Each scene shows the same named points in several views. A view is turned or mirrored, and shifted as a whole, has a little noise and may leave points out.

Scene 1
View 1
j_917: -29	-40	9	24	-2	20	-22	-2	-6	-20	-38
j_294: -15	-21	27	2	-3	19	-27	9	6	-20	-17
j_313: -18	-20	28	8	-18	25	-10	-14	34	-4	-1
j_517: 0	-23	-2	-8	6	17	-16	3	4	-9	-16
j_923: -6	-21	13	-6	-10	26	-5	-13	35	-1	1
j_74: 2	-17	10	-14	-4	23	-9	-8	29	-3	0
j_940: 12	2	-25	-18	11	3	11	-3	8	18	1
j_963: -12	-18	8	0	2	12	-20	9	-1	-11	-19
j_427: -4	-8	-15	2	7	1	5	2	-6	10	-13
j_924: -15	-12	-1	11	-6	9	1	-7	7	4	-12
j_370: -40	-50	-10	42	-8	22	3	-27	5	2	-37
j_6: -28	-2	-5	30	-2	-9	5	8	-24	8	-22
j_881: 3	-3	-10	-9	-4	9	15	-15	29	22	10
View 2
j_294: -24	20	5	3	-11	-2	9	-13	-27	15	24
j_6: 1	-13	-15	37	11	-1	-2	-10	11	28	3
j_940: -10	-23	-4	-1	0	-14	-11	15	-16	-11	-36
j_963: -12	-3	-1	16	-2	-3	1	-9	-15	16	15
j_74: -24	19	4	-17	-13	-5	1	2	-26	-5	-12
j_427: -13	-6	-10	5	0	-9	-4	6	-6	3	-23
j_881: -9	1	-5	-16	-10	-7	-11	7	-4	-7	-43
j_924: -13	10	-11	8	-2	-2	0	-4	-3	13	-11
j_517: -25	4	-2	8	-2	-10	9	6	-31	5	0
j_917: -30	44	-22	25	4	-3	24	-9	-8	33	20
j_923: -24	33	-2	-18	-13	-6	2	-3	-16	-1	-14
j_313: -16	45	4	-28	-22	2	0	-22	-6	7	-6
j_370: -29	46	-41	30	17	-5	21	6	13	34	-12
View 3
j_924: 16	6	3	-6	7	-5	-6	-24	12	17	0
j_427: 12	8	8	2	9	3	-5	-16	3	0	-9
j_940: 3	10	8	6	8	15	-10	-6	-11	-20	-21
j_313: -7	-5	2	-25	-1	-10	-15	-20	11	36	23
j_517: 8	7	20	-4	12	1	7	-13	4	18	19
j_6: 46	14	-14	15	10	-14	1	-34	26	13	-14
j_923: -12	-2	13	-22	2	-1	-13	-13	-1	23	17
j_294: 9	3	-2	5	-4	-16	8	-13	6	35	36
j_370: 36	12	31	-28	33	-8	8	-47	43	40	5
j_74: -10	1	19	-11	9	10	-6	-4	-8	9	12
View 4
j_963: 9	1	-6	-23	-18	9	6	4	-14	-2	-4
j_370: 53	-10	5	-1	-14	31	6	29	-2	-25	39
j_427: 10	-8	-5	3	-14	-16	-3	17	7	0	-4
j_923: 8	-23	9	-4	-36	19	-9	16	7	21	-8
j_940: 3	-14	-6	7	-9	-41	-11	15	11	7	-17
j_74: 4	-20	5	-12	-31	8	-11	13	4	22	-19
j_313: 6	-16	11	-4	-38	39	0	16	5	19	-1
j_517: 12	-8	-3	-25	-17	-2	-2	7	-9	3	-10
j_917: 33	-4	3	-23	-23	45	13	13	-15	-14	21
j_294: 3	0	-1	-29	-29	29	12	0	-16	8	-6
j_881: 3	-21	2	20	-22	-17	-14	24	22	19	-10
j_6: 9	18	-14	20	1	-10	16	19	1	-18	17
j_924: 13	-4	-2	3	-18	7	4	17	3	1	3
View 5
j_923: 10	-1	-4	26	-2	-16	1	-8	28	-28	42
j_940: -7	3	12	32	-5	-28	-8	10	4	-1	-10
j_313: 14	-8	-9	30	2	-3	9	-14	29	-28	53
j_917: 1	-5	-2	2	16	43	10	-3	24	-47	42
j_924: 0	-9	-2	29	7	8	5	3	17	-18	18
j_517: 0	14	11	10	7	-4	7	-2	2	-24	21
j_963: 0	10	7	13	13	12	19	-5	-1	-24	24
j_294: 10	12	2	12	13	11	26	-17	3	-28	43
j_6: -13	-17	2	30	20	39	21	9	-1	-8	-4
j_427: -6	-3	6	27	1	-6	1	7	10	-12	3
j_370: -10	-22	-5	5	16	48	-10	19	42	-51	24
j_74: 9	7	2	23	-3	-23	3	-7	16	-20	34
j_881: -2	-10	2	43	-6	-28	-12	6	22	-6	11
View 6
j_294: -27	9	20	-26	-18	-8	12	11	16	-16	32
j_923: -15	20	3	-14	11	-16	34	2	31	-5	15
j_917: -20	-13	39	-4	-31	-23	27	21	-6	-18	27
j_370: 13	-19	45	21	-31	-33	34	13	-20	-14	15
j_881: 33	28	0	-1	12	-18	12	-21	21	-4	5
j_427: 25	20	11	-5	-10	-9	1	-13	11	-11	15
j_313: -13	8	15	-10	11	-25	39	2	20	-12	16
j_517: 4	18	10	-12	-25	-3	3	6	18	-10	20
j_940: 42	31	0	-5	-7	-4	-10	-23	20	-8	10
j_74: 2	24	1	-11	2	-8	21	1	29	-6	14
j_924: 12	11	22	-5	-9	-19	10	-9	5	-15	18
j_963: -5	12	20	-19	-25	-6	1	5	11	-14	28

In a view up to two points have been moved. Name them for each view, in the order of its rows, or write -.
view 1 | j_917, j_427
view 2 | j_963, j_313
view 3 | j_517, j_74
view 4 | j_6
view 5 | -
view 6 | j_923
